Points, in no order, along strands that fork, close into loops and pass close to each other.
Two points are linked if the straight distance between their rows is under 84. Some points are linked to none.
mupos: [ -5 -26  23  -1  26 -57  -5 -31  -4 -15   9   2 -16   8  -4   2   8   9
  25 -47 -29 -27  21 -22]
kun: [-53  17  12 -17   6   3 -18 -56  16 -27 -29  10  67  30  32  13 -11  13
 -54 -45  -5 -15   5  20]
Zego: [  1 -27 -10 -33  12 -51 -12  18  -2   4  30  -6 -38  16   7  14  34  10
  61  -5  13 -32  32 -36]
ves: [ -7 -26   9  -1 -19 -37 -13 -11  21 -13  18 -30 -14 -18 -33  -3  62  32
  15 -53  34 -20  12  29]
rureg: [  5   3  -8   4  15  -7  21 -28  44 -14 -75  63  44   0  16  -2 -66  30
 -44 -41  -3   3 -26  43]
sipur: [-18  39  31  -7 -31   3  -4   0 -10 -13  31  20 -12  -6 -14 -17 -19  23
  -4  17  10  -8   8 -11]
nev: [ -2  47   5   2 -64  42  10  15 -22   9  39  19   3 -29 -12 -29   3  30
  23  39 -33  17 -17 -19]
lem: [ 54   8   5  31  -5  19  29  -7  18  40  31  -8 -25 -24 -17 -14  23 -14
  53  56  58  31 -21 -11]
ridez: [ -8  10 -20  -5  -1  43  59  15  -6   6 -41  32  53 -15  17  30 -23 -11
 -68  20 -26  41 -25  -7]
kotib: [-33  29  13  14   9   4  14   8  -2  24 -47  27  27  25  17  32 -44 -12
 -55   7 -46  18  19 -16]
garu: [  7  32   1   0  -2   8  29 -11  -2   5 -24  40  44 -26 -15  -3 -38   5
 -52 -12 -46  13 -44  31]
tute: [  2  31   8  19 -41  34  31  16 -26  19  34  11   0 -40  -5 -18  14  23
  27  41   8  30   4 -21]
Sez: [  2 -20  -4 -35  28 -42  -1  -6 -23 -11  37 -10 -37  35  21  -7  12  -1
  90  19  -4 -23  37 -57]
Vure: [ 35  22  11   0   6 -14  21  -5  26 -12   7  48  -3 -24 -42 -41 -39  14
  -4 -10 -43   9 -42  27]
fub: [ 41  -1   0 -11  -5  -5  17  44  25  10  -3  23 -34 -25 -24  -6  -2   2
   6  18  59 -22   1  -3]
Nolo: [  2  -2  26  14  14   1 -24 -68  33 -12 -58  48  22  18  19  11 -57   8
 -66 -44 -36 -31 -20  36]
kos: [-13   5  15 -14 -12  -3 -35 -19 -17 -19 -12 -13  28 -14  12  11 -18   9
 -24 -40 -14 -29  -8  32]
Mano: [  4  -6 -10  48   8  14 -37   2 -34  27  24 -44 -38  -6  27 -17  38   5
  63  48  36  -3   8 -10]
Los: [-11  30 -15  19 -41  77  21  -2  -5  16 -20 -24  31  -4  -1  21   3 -26
 -32  56  20  62  -9  18]
Pafo: [ 14  17 -10  50  -6  31 -33  -2 -19  41  28 -25 -28  10  22 -18  25  -5
  81  70  20  19   2 -37]
bupa: [-32  28 -16   2 -23  35   8  43 -41   7 -23  -9  14  13  12   7  -7  -3
 -22  46 -39  30   7 -17]
Bet: [ 27  14   5  -2 -33  16  15   4   8  -6  44  14 -30  -7 -33 -33   2  27
  49  17  25   1  -4  -6]
sanar: [ 27   1  16 -24   3  37  21  28   5  -8 -14  27 -27  -9  12  -5 -54  -7
 -32  26  23  -6  -3   4]
lagu: [ -7  32   9  23 -35  16   3  -6 -13  14  16  -8   8 -42 -35  -4  12  20
   8  30  36  27   9   7]
ful: [ 32 -25 -15  -7  13 -31  45   8   0   9  43  -7  -1   1 -35 -12  -4 -16
  46  26   7  23 -17 -24]
sizit: [-19  32   4 -41 -22  -3 -56 -17 -33 -44   3  13  51 -10  17  14  -9  -4
 -10 -15 -27 -24 -10  43]
zeda: [ 20  13 -25  24 -13  22  11  23 -18  23  45  -1 -32  -9   6 -15  15 -11
  67  79  25  23   2 -51]
noda: [ 30  -8  -3 -42 -10 -23  -1  29  59  10 -13  18 -52  -1 -31 -19  10  13
  18  -2  65 -30   6  13]
Dunar: [-18  -8  33  29  18  -4 -19 -45  -9   3 -28  11  10  13  20  30 -23   2
 -39 -50 -47 -26   6   1]
kugum: [ 28  13   0 -26 -33  -3  20  36  13  -4 -15  42   5 -39 -21   4 -13  21
  -3  13  24   1 -21  36]
sefe: [-18  13  17  26  10 -22  20  16 -17  14  -1   5  11   3 -23  -4 -19  10
 -11 -10 -24   5   4  -9]
pubu: [ 42 -38  26 -25  19 -26 -22  -9  27 -13  -5  24 -12  -9   5  17  28  24
 -14 -68 -24 -38   2  16]
bova: [-31  13 -18   1   9  12   1 -61  38 -31 -45  31  76  52  28  17 -40   3
 -54 -48   1  -1  -3  36]
rogid: [ 39 -32 -13 -17   9 -13  -4 -13  29   9  27 -34 -45  -2  -3  -5  24 -11
  62   6  68  -8   3 -19]
bofov: [ 10  -5 -15  -2 -27 -29 -16   2  -7  10  52 -12 -22   2 -12 -14  38  18
  97  35  20 -14  24  -9]
sep: [-17 -24 -10  24  11  -1 -30  25 -48  -5  11 -37 -24   7  21 -13  18  16
  29   3   3 -13   9  -6]
foto: [ 10   0 -12   9 -14 -32  54  37 -10  27  22  27  11 -41 -44   3  32  19
  16  22  -2  22  -2 -21]
Kez: [-31  -2  22   0  -5  14 -25  -8 -42 -23  -4 -16  -2  -3  18  -8   3  15
 -13 -16 -16 -10  15  11]
siz: [ 59   7  -6  -4 -32  50  24  18   8  11  11  15 -38 -36  -6 -21  -9   9
  13  48  24   7 -19  17]
konif: [-42  22 -15  -8 -27  41 -19 -16 -15 -32 -13 -10  36  75  21  22  29 -45
 -25  20  14  45  16  27]
Vumal: [ -2  26  -7  -3 -37  68  33   7 -23  11 -12   2  35 -40   8  18  17  -5
 -25  51  27  51   1   3]
Pas: [-24   2 -16  55  13  38   9   2 -19  33  -8 -64 -11  -5 -11  -2   6  -8
  -6  20  41  26   1  21]
mogan: [ 22 -27  22 -20  13 -13 -33 -17  29 -26 -22  14  15 -29   1  24  26  44
 -40 -83  -7 -35   2  29]
Fif: [ 17 -64 -31 -18  49 -40   0  -2  24  14  18 -45  -2  22  -9  20  35 -37
  23 -32  49 -19   7 -27]
Pim: [ 16  12  13 -18 -30 -16 -15   8  47  40  -8  -2 -53 -25 -22   9  57  16
  34  24  91 -18  17  11]
Pakuv: [ 23  15  15 -14 -31  37   2  50 -26   1  25  20 -24 -11  10   3 -25 -12
  20  46 -23  -1 -14  -9]
Ruzu: [-16  -3  21  21  10 -21  29  -2   9  -4  32 -14  -5  18 -29 -16 -21   2
  -4 -16  -5   9   4 -24]
supa: [ 17 -28  11 -14  23 -60  27 -12  53  -4 -13   6 -13  20 -28 -12   2   6
  -5 -61  14 -11  -4  -2]
mutuz: [ 17  42 -25 -22 -32  37  26 -24   0 -44 -19  56  60 -27  -3   3  43  -2
 -26  39  58  58 -23  28]
per: [-15 -32 -14  16  25  17 -32  21 -47   0  -9 -55 -27  19  22 -12   6  -6
   0   5 -47  -8   3  13]
petuk: [-33  38  35   3   5 -21   3 -16  31  -6 -10  27  16   2 -11 -15 -32  24
 -46 -31   8   1  14  -8]
zipe: [-51  22  10 -28 -21  18 -28  17 -16  -8 -35 -23  -6  38  49  13 -12 -18
 -28   1 -45   0  23 -10]
kubas: [ 16 -13  26 -16  -3 -17   0 -12  24 -18  -1  16 -16   1 -12 -17 -28  15
 -21 -40  -8 -28 -14  22]
faz: [ 12 -35  20 -22  -9  -7 -31  13 -21 -10   6  -9 -20 -10   9  11  14  26
  15 -33  -7 -43   2  22]
fabom: [-25   5  16  49   1 -22 -32 -54 -11   5 -49  34   5  -7  -1  22 -34 -18
 -36 -20 -59 -10  13  14]
Zud: [-33   9  -3   2  -5   7  10 -14  -8 -15 -34  32  75  68  24  40 -31 -19
 -39  -9  -8  13   4  24]
Muvo: [ 36 -11 -31  39  10  -8  19  16   5  42  37 -36 -17 -29 -26  -5  29 -16
  63  47  49  36 -16 -19]
zabob: [ 35  -7 -29 -12  13  -9  13 -28  23  18  45 -29 -23  -6  10 -12   6 -40
  79  40  64   6  -5 -40]
Lir: [ 14   2  11 -17 -26  21 -29 -17   6 -37   3  -8  -1 -30  -6 -10  -2  20
 -11 -22  40 -24  -8  69]
zavi: [-15   7  33 -17 -14  32 -41  -9 -26 -30  24 -24  -5  -7  23 -22  23  19
 -13 -30 -43 -21  10  -5]
nozuk: [-19 -12 -14   4  -2 -39  -7  11 -22  -5  31 -18 -15  11 -13 -22  23  14
  75  21  17   6  12 -40]
tuza: [ 34 -17 -29 -34  -3 -50  22  55  31  43  25  27 -12   7 -46  18  33 -26
  50  17  25  -3   0 -21]
Rol: [ 26 -60  10  32  46  24 -12 -29   2  12 -23 -12 -28  30  41  19 -11 -19
 -25 -34 -84 -18   3 -12]
kupod: [-47  30  12   8   3  -3 -21  12 -21 -15  10 -17 -33  34  14 -36  10  14
   6  19 -42   9  25 -43]
tul: [-17 -14  17  48  32 -51 -21 -47 -24   1 -15  10 -14  12 -13   3 -12 -20
   3 -12 -74   4  -1  -2]
suk: [-44  13 -12  15   1   8  22   5  -5   8 -50  18  59  30  22  40 -39  -1
 -38  -1 -12   9  11   3]
teb: [-19 -36  -7  18  46  -6 -24  16 -42 -10 -18 -37  -8   7  40  24  30  17
 -26 -22 -24 -10  40 -15]
sesov: [ 15  11 -15   3   2   5   4  60 -18  30  -7  14   5 -21   6  31 -14 -23
  -5  36  48  -7  20 -11]
Dat: [ 18  34   5 -23 -28  37  37   4  19 -11 -17  53   7 -38 -13 -17   0  25
 -37  25  63  31   4   1]
Fimo: [ 17 -11 -40  22  12 -35   0  40 -12  42  32 -22 -10  -3 -20  -2  34 -27
  58  36  45  19   5 -30]
maso: [ 12  13   6  12  12 -16 -12 -39  50 -16 -57  58   8  -8   0 -20 -55  13
 -46 -39 -21  -7 -30  49]
zeg: [ -8  -5  26 -23 -31  14 -37   2 -24 -28   3  -6  -6 -17  16  24  22  12
  -9 -14  44 -26  29  18]
Bam: [ -6 -37  -2 -32  29 -26 -15 -44 -23 -28  18 -33  -7  26  30 -14  15 -14
  52   6 -67  10  -2 -35]
Pubav: [  3 -22   5 -25  -2 -41 -20  -5  11 -12  34 -21  -6 -20 -24  12  73  33
  33 -51  -3 -27  23  -3]
fige: [  8  12  -1 -39  -6 -48  -3   5  63  -5  -6  28 -18  -8 -54 -41  27  22
  10 -49  11 -26 -16  36]
pon: [ -9 -39   9 -15  -8 -28 -22   9   3  -1 -34  -9  33 -12  11  49  33  29
 -34 -55  29 -30  27  23]
kiton: [-24  47  -4 -38 -35  27 -20   6 -18 -33   5  13  50  38  17  19  -3 -32
 -19  24 -29  33 -20  29]
zan: [-64   2 -10  38  33  -4 -13  18 -31  -2 -25 -56 -10  27   7 -26  12  15
  -8  13 -11  16  22 -21]
lesuz: [-51   3   4  -1  13  19 -27 -29 -14 -22 -32 -17  53  22  37  25   9  10
 -52 -40 -14  -3  26  13]
kar: [-55  11  -6  29  14  19  13   8  -6   2 -23 -47  -8  36   5 -13 -16  -1
 -39   1 -19  25  25 -16]
fogeg: [ 13  31  37   2 -13 -13   0   3 -26  -3  14  54 -11  -4 -10   2 -32  -2
  11  10 -77 -17 -16  -5]
totim: [ 11  -6 -17  17  11   4  54   9  20  22 -55  37  50  -2  -3  23 -51   7
 -54  -7   3  13 -27  21]
vuri: [ 41   2 -19  22  -1  51  16  38 -17  34  34 -13 -36 -26   5 -21   5 -20
  31  69  14  13 -13 -32]
fep: [ 38 -16  -8   8  25  27  23  42  11  14  10  19 -21   2   6  -4 -29 -30
 -22  29  14  -3 -11 -15]
Keve: [ 31   1 -20  10  12   5  14  57   5  29  21  17 -24 -13 -11   8 -10 -21
  20  30  34 -17   8 -27]
kug: [ 67   9   2  13 -10  44  27  -7  27  26  20   8 -51 -46 -10 -19   1   3
  24  56  55  29 -34   8]
davu: [ 11 -59  -2  30  49 -21   0 -15  -5  22  -7  -9 -13  27  18  19 -22 -21
 -12 -25 -42 -25  -2  -9]
rotof: [ 19 -35   9 -14  22  41 -11  -6  11 -19  42 -46 -61  44  41 -21   5 -17
  -3 -12 -11 -13  11 -41]
foti: [-14  51   8   9 -13   3  14 -16 -13   4 -24  54  42 -40 -17  18 -27 -21
 -45  10 -81  13 -40  14]
kat: [ 30 -78 -13  -5  51 -29 -15  16 -12 -10   7 -30  -2  -1  12  22  58  14
  19 -37 -30 -11  32 -18]
Lib: [-12  39  12 -14 -28  27 -13   3 -13   3  -3  10 -13   2  -1  -8 -25 -18
 -15  12 -83   3 -29  24]
kebab: [-13   9  24 -11  -2   8  -6 -20  13 -16 -51  42  32  11  17  17 -56  -9
 -45 -24 -26 -18 -11  26]
misem: [  6  48 -17 -21 -29  31  -7 -29   9 -50  13  51  64   0  -1  -8  23 -12
 -12  29  46  42 -37  50]
pel: [-33  33 -20   2   2  11   4 -48  31 -31 -18  30  89  23  10  -6 -22  -8
 -43 -22  19  13  -6  45]
Dun: [  0  -4  26  11  32 -22 -34 -70  37  -8 -26  36  22 -16  10   2 -23  14
 -56 -65 -43 -31 -15  28]
sibug: [-39   0  23  17  22  23 -16 -32   4  -9 -30 -18   4  28  40  19  -6  12
 -49 -46 -63 -15  29 -23]
bon: [-11 -49 -33 -41  41 -60   9  -7  20  -1   7 -47  11   5  -6  12  39 -24
  50 -11  31   1  21 -37]
fepov: [  8 -18  10   4 -23 -12  -8 -16  26  20  14 -42 -32 -15 -37   1  64  12
  31 -20  55  -8  -1  18]
bibob: [-61  -6 -13  31  24   7 -15  -3 -44   4 -20 -67 -12   4  12  -3  16  11
 -15   0  30   7  37   6]
gisa: [   7  -33    7   24   26   20  -22  -43   -5   -5  -28  -16  -22   26
   33   17   14    1  -36  -35 -105    5   -4   -2]
fol: [-59   2  13  16  30  -3  -3  -7  -9   5 -33 -19  -6  36  24  -8 -18   4
 -46 -18 -42  -1  30 -31]
nar: [ 10 -11  11  -4   4 -15  -8  14 -22  -2  24 -12 -23   1  -1   1   7   1
  26  -7  11 -27   4  -4]
meli: [  7 -43 -35  11  31 -60  22  36   9  38  15 -15   4  11 -35   4  12 -36
  20 -12  21  -4  -5 -10]
peta: [-12 -40  -8  22  21 -23  -5  26   3  13 -16 -20  -5  -1   9  29 -10  -4
 -18 -33  31 -25  17   0]
Kotuf: [ 49  13  -8 -15 -31   6  57  18   9   9  34  42 -12 -51 -26 -22  31  48
  26  30  12   5 -10 -23]
fug: [ 51 -39 -12 -18  16  -8 -10  24  40  29  17 -25 -43   5 -16  -4  26 -26
  34 -15  69 -31  -7   8]
lep: [ -6   2  18 -11 -14  16 -16   2 -17 -16  25 -27 -45  30  11 -21  -4  -4
  12   1 -67  -4 -16  -4]
sem: [ 34 -63 -14 -21  61 -16   1  -8  28 -10  31 -28 -11  20  22  11  35 -14
   8 -44  28  -4  29 -53]
bovi: [-33  42   0 -16 -32  46 -16  30 -35  -1  -6 -22  -3  11  23   8   1  -7
   2  60   3  28  24 -18]
zegu: [ -1 -27  14  -6  24 -78  19 -50  36  -2   3   5  -4  19 -21   2  -1 -11
  12 -51 -17  -6  -2 -27]
veni: [ 14   8   2  20 -20  -7  14   6  12  10   3 -22   1 -31 -51   0  19  15
   0   6  56   9  -8  30]
pif: [ -7 -36  16  35  41 -45 -14 -53 -14  -4 -19  11 -15  17   5  12  14  -2
  -5 -41 -60  -9  18 -24]
ded: [-42 -14  -4   2  15  -9 -36  -4 -44 -24 -36 -29  34   0  37  25  25  25
 -25 -34  -4 -10  42  -6]
lud: [ 41 -14 -23 -36  -3 -37  33  29  18   9  43  14 -18   9 -31   4   1  -9
  65  30  19  -5   1 -23]
Noz: [ 10  34   7 -14 -22   6  26  16   7 -17   9  49  33 -57 -29 -18 -15  22
 -15   3  -9   7 -28  21]
kura: [-35  14   6  11  -7  -7  -1   5 -21  -7  31 -17 -28  30   0 -39  13  18
  53  32 -12   7  22 -38]
bol: [-30  32  16 -21  -8 -12 -50 -34 -16 -20 -14  37  56 -10  19  19 -27 -26
 -25 -16 -52 -18  -9  45]
tuv: [-14 -19  -7 -32  26  -4   2 -20  -8 -22  35 -33 -21  41  20 -23  -5 -24
  57  23 -25  16   2 -53]
fusis: [ 22 -23 -21  26  31  21  13  46 -19  33   6 -19 -10   9   7  -5 -34 -39
  -5  19  -7  -5 -11 -10]
suv: [-39  58  21 -20  -5  -9 -12 -21  25 -19   9  19  38 -35 -10 -24 -27  19
 -32 -15   1 -16   0  20]
Fufi: [ -4  -1 -20  18   6  33  47  16   8  10 -50  28  64  20  20  34 -49 -19
 -57  15  -5  15  -6  -4]
notef: [ 18 -16 -26  10  39 -16   8  38 -34  15  29   2 -12  18  -1 -10  -9 -36
  50  37 -47  11 -14 -41]
Nimi: [  7  49   6 -12 -55  49   5  15 -11  -6  25   8 -11 -20  -9 -22 -15   7
 -14  27 -66  18 -36   3]
Pezi: [  2  -5  24  58  12 -27 -17 -63   0  10 -20  38 -10   3 -23  -1 -42 -33
 -23 -26 -73  -8 -13  15]
Mego: [ -5 -28 -24  33  25  33  -7  37 -22  35  -5 -42 -21  20  18   4 -26 -27
  -7   7 -33   2 -16  21]
disol: [ 26 -18  22  18   8  -4   7  -7   9  19 -37  49  -7   8   4  21 -63 -17
 -31   3 -56 -11 -24   5]
fatot: [ 23 -40   4  42  39   0  10   0  22  30 -32  16 -15  23  18  19 -57 -17
 -29 -18 -27 -24 -11  -4]
Korok: [ 19  -1  -4   8  -1   3  20  37 -30  10  24  22 -23  17 -10   4 -31 -18
  30  32 -48   0 -20 -20]
tafeb: [-13 -38 -13   2   1 -10  -1  14   5   1 -33  -9  33   2  16  36 -13   7
 -31 -32  56 -33  23  16]
Bovu: [ 26 -22  17  -3  10  36 -27   4   6  -6  12 -22 -56 -16  35   6   9  -9
  -9  -5  52 -32  21  -1]
Leta: [ 16  25 -12 -24 -24  49  52 -18   3 -17 -28  47  29 -53   9   7  24  10
 -42  42  65  51 -13   3]
Luv: [  8  11   3 -40 -11 -12 -18  -2  26 -30 -37  28  26 -16  -1 -10 -26  27
 -24 -44  26 -20 -12  64]
pafiv: [ 15  20   6 -30 -26 -11   5  10  33 -25 -39  43   7 -21 -24 -13 -25  22
 -26 -12  44  -2  -4  37]
timo: [  7 -19  30 -33  11 -24  13 -41  18 -34  37   0 -34  24  -5 -32   1  -1
  31 -20   9 -13  10 -30]
banok: [ 35  30  14 -19 -50  51   5  15   3 -17  22  26 -29 -22  -6 -17 -29   7
  12  39   3  -5 -23  12]
Betip: [ 19  14 -29   6   1  -2  34  -9  34   4 -69  65  56 -23 -19  -2 -50  24
 -48 -18   3  19 -38  45]
Bozi: [ -8 -32  12  -7   0 -24 -39   8 -21  -9 -14 -18   8 -23   6  27  38  30
  -3 -53 -10 -38  32  17]
zesev: [-48  10 -21  37  19  28 -44   9 -46  10 -24 -59 -11  -1  32   4  22  -1
  -4  44  36  15  24   3]
Fet: [-13   3   5  16 -12  41  -8  26 -16  14  17 -37 -40  23  11 -17   1  -9
  15  31  -6  -3   8 -30]
sidut: [ -8  15   8 -25 -20  13  -8 -19   8 -34 -23  38  52  39  30  14 -35 -21
 -44 -11   4   1 -10  28]
Sebeb: [ 33  35  -8 -17 -26  17  52  24  21 -13  -4  52 -16 -57 -14 -29  12  40
  -7  32  31  21 -11 -16]
mab: [ 45 -38  -2 -23  18  -5 -23  19  19  -1  14  -6 -40 -20  11  -4  11  -3
  11 -22  53 -42   2  15]
detuf: [ 18 -61  13   0  49   4   1  -3   4 -20  26 -26 -21  16  29  -5  31   6
 -10 -40  21 -20  30 -35]
kibo: [-46  31   5  28   5  22  21 -12  -4  17 -41  15  40  24  -3  19 -27 -10
 -47   2 -76  30  -9  -3]
sud: [  0  29   6   3 -41  -9   0   7  27  27  -7  -9 -21 -41 -43   6  35  28
  21  15  85  -6   7  28]
daf: [ 17 -40 -43   6  56 -59 -10  15  14  32   2 -31  20  32  -8  15  20 -52
  23 -25  21 -13   0 -30]
kufo: [-13  15  -6  17 -23 -28  22  47 -19  34   5   3  11 -30 -35  15  20  16
  12  10  12  13  17  -9]
Tatab: [  5   3 -22  16 -20  34  30  16 -31  14 -15  -6  50 -46   0  41  16  -9
 -13  43  47  38   0  26]
vini: [-17 -35  -7 -17  44 -68  14 -33   4 -15  15 -38   9  22  -5 -10  11  -3
  40 -26   1   6  16 -39]
kagog: [  0 -26 -35 -18   9 -61  12  35  19  37  28 -16  -3  15 -41  12  38 -24
  59  13  38   4   3 -30]
navat: [-42  49 -20 -24 -43  27 -34 -18   0 -41  13  -3  58  65  24  11  19 -40
 -31   8 -16  24  -1  30]
Tibep: [-31  16   4  27  -5   5  15  35 -38   7 -29 -13  24   4  -9  15 -23   1
 -22  15 -27  26   8  -4]
Mapit: [  4 -17  -1 -43 -13 -50  -6   9  16   6  38  -8 -22   9 -24   4  61  25
  61 -31  16 -36  28 -19]
Dip: [-27  38  27 -27 -24  20  -6   9 -22 -16   6  24  25  -3   3  10 -37   2
 -22   7 -14  -6  -2  -1]
zik: [ 20  -2 -29 -10 -28 -17  18 -12  -6  15  49 -11   3  -5 -21 -22  18   8
 106  47  34   7   2 -26]
pev: [-16 -10  18 -15  -7  14 -35  -3 -28 -31  35 -31 -37  17  22 -37  30  25
  35 -14 -50 -20   3 -22]
Rafos: [ 21 -53   5  -3  43  44 -10 -19  19 -12  36 -31 -47   8  28 -13  25 -13
  -9 -18  21  -6  22 -44]
liv: [-11 -25   9  -4  25  -9 -16 -18 -35 -27  23 -31 -12  16  19 -18  32   2
  32 -28 -62  -7  -8 -17]
nabud: [-28  10  -8  42   7   7 -36  25 -34  22  -1 -53 -23 -10   7 -13  25   4
  35  46  41  17  22 -11]
Luvef: [ 26 -29   5 -24  -2 -40  17  12  51   2   1   2 -37  13 -38 -14  15   3
  14 -30  39 -19  -7   9]
Rane: [ 11  16  36  15 -15  22   1 -11   2   6 -24  31   2  12  -1   8 -50 -16
 -36   5 -70  12 -27  17]
nekas: [-11   6 -25  22 -18  -2  37  46 -29  27 -15 -10  33 -37 -14  25  13   3
 -12  31  32  20  12  17]
Benop: [ 23   4 -13 -14 -23 -32  60  16   2  14  45  30   0 -33 -31 -13  33  26
  58  24   4  21 -10 -34]
Rolig: [-55  30   3 -32 -34  32 -30  -1 -13 -28 -24 -17  18  52  35  21   2 -21
 -23  23  -7  26  30  -4]
Gur: [ 27 -30 -37  16  39  -8  -9  39 -36  28  24 -13 -26  18   9  -2 -23 -42
  27  15 -24  -9 -24 -11]
feg: [  5  38   4 -39 -35  42   5  10 -23 -20  -8  40  37   4   4   9 -13 -11
 -19  32 -17  19 -19  15]
Zulob: [ 17  14   2 -12  -9 -60  17  -2  43  -5  16  15   3  -8 -62 -36   7  19
  15 -32   8  -9 -42  22]
Ter: [ 24 -17 -10   4 -14   2  19 -36  12   3  45 -37 -20  -3 -12 -20  11 -20
  95  37  39  10  -4  -7]
sifo: [ -3  27   3  17 -15  56  -2  31 -12  27   2 -16  -6 -12  17   0  -7 -15
 -12  60  30  28  12 -29]
Tuva: [-15  -8   2  53  21   2 -10  -7  -6  37   9 -71 -24 -12 -10   5  14  -3
  17   3  64  11  18  12]
tavep: [ -8 -28 -10  31  36  -4 -22  21 -26  12  -1 -39 -13  11  27   8  14  -4
 -12 -25  13 -22  25  -6]
nukon: [  3  41 -17 -26 -32  -4 -26 -20  23 -41 -11  28  64 -10 -14  -5   7  -7
 -13   3  53  19 -12  70]
mise: [ 10 -40  -8  -3  21 -23 -18 -32  41  -4 -60  14  24  -8  17  24   2  36
 -47 -81   5 -34 -12  38]
lasab: [  8  11  10  -1 -11  62   7  13  11   2 -12 -12 -13   2  19  11 -31 -20
 -39  36  32   4   9  -4]
gobit: [-20 -23   0  11  29 -32  35 -29   8  -4  27 -33  -5  28 -17 -27  10  -9
  19 -12  29  15  12 -29]
radaz: [  7  30  13  20  -6 -14   5   4 -37  11  -7  48  15 -31 -26  14 -32  -3
  -5   9 -71   4 -32  16]
femup: [ 23  -6 -22  38   4  49  23  33 -31  38  18 -14 -10 -30  -6   5  -7 -20
   7  51   5  33 -29   1]
Rer: [-28  55   3 -24 -11  -3 -25 -26  36 -37  -9  24  68  -4  -1  -8 -26   0
 -55  -1  12   9 -18  39]
vugiv: [ -6 -14  19 -15   1  24   6 -28  16 -23  44 -32 -50  23  22 -31  -1 -10
  21   1  13  -9   4 -32]
niv: [ -3 -15  16   9   5  26 -15 -25   5  -6  -4 -33 -16  29  17  -1 -17  -3
 -31 -36 -77 -12 -23  21]
suse: [-62  31   8  -3  -5  -2 -46   6 -19  -9 -20 -22 -28  27  41  -9   9  25
 -19  -2 -55   1  27 -28]
nagap: [ 12  58 -10 -28 -12 -10  13 -13  22 -20 -20  64  52 -58 -17  -8 -26  10
 -32  -3 -31  14 -43  34]
dap: [ 12  48   7 -16 -40   5  18   6   8 -14  49  33  -5 -30 -23 -37 -16  35
  35  17   3 -18   4  -1]
Leg: [ 15   6  24 -27  -8 -24   1   1   9 -12  32  23 -34   0   2 -20 -11  12
  29 -22  22 -27   8  -8]
Luve: [ -1 -28  -8  32  10 -25 -13 -13  -8  17  19 -60 -29  -7 -17   0  58  -5
  37  -5  51   0  21   2]
bibun: [ 15  16   7   3  -3 -36  34   5  11  10  25  31   3 -25 -47 -18  -4  16
  13 -18 -23   4 -23   5]
mebe: [-28  28  -4  34 -15  57  -4 -14 -14  21 -15 -45   4 -16   1  13   3 -12
  -5  45  45  57   5  15]
tora: [  9  19   1 -30 -13 -41 -19  -3  49 -17 -17  23  10 -25 -32 -26   4  21
  -9 -52  14 -35 -26  63]
kema: [ -2   0  26 -20 -26  41 -22  -1   2 -10  -4 -25 -27  29  28  -4 -15  -2
 -35 -10 -49 -14  -9   6]
tet: [  6 -43  19  25  19 -40 -17 -57  32   8 -48  30   8  -8   3  26  -9  28
 -33 -66 -26 -28 -11  22]
penu: [ -9 -10 -12 -16  32 -25  -9  15 -21  -7  32 -25 -27  38  23 -21   0 -21
  47  31 -11 -12  25 -67]
kazo: [-25  32 -28   5 -23  41  37   0  -9   5 -32  10  51   9  -2  25  -9 -19
 -48  10 -47  44 -17   2]

A piece is two or more points that can be reached from each other along the links. Count, over all rows, the pieces, the separate loops (a circle has one, a figure eight two, a Y none), the forks (points with three links) and the tips (points with one).
pieces | 5
loops | 5
forks | 12
tips | 12

A fork is a point with three links, a tip a point with one. Leave the first point through the second and follow the links. Name the first fork or tip that comes.
zan / bibob | femup
teb / ded | petuk
Luve / fepov | pev
pev / liv | nukon
fol / sibug | Keve
Rolig / zipe | Bovu
fatot / disol | Pim

A tip is a point with one link. Name the tips that can be reached along the links from each point below, in the order of the rows.
zavi | Pim, bol, nukon
kagog | ful, petuk, sesov, femup
zik | Bet, Bovu
tet | pubu
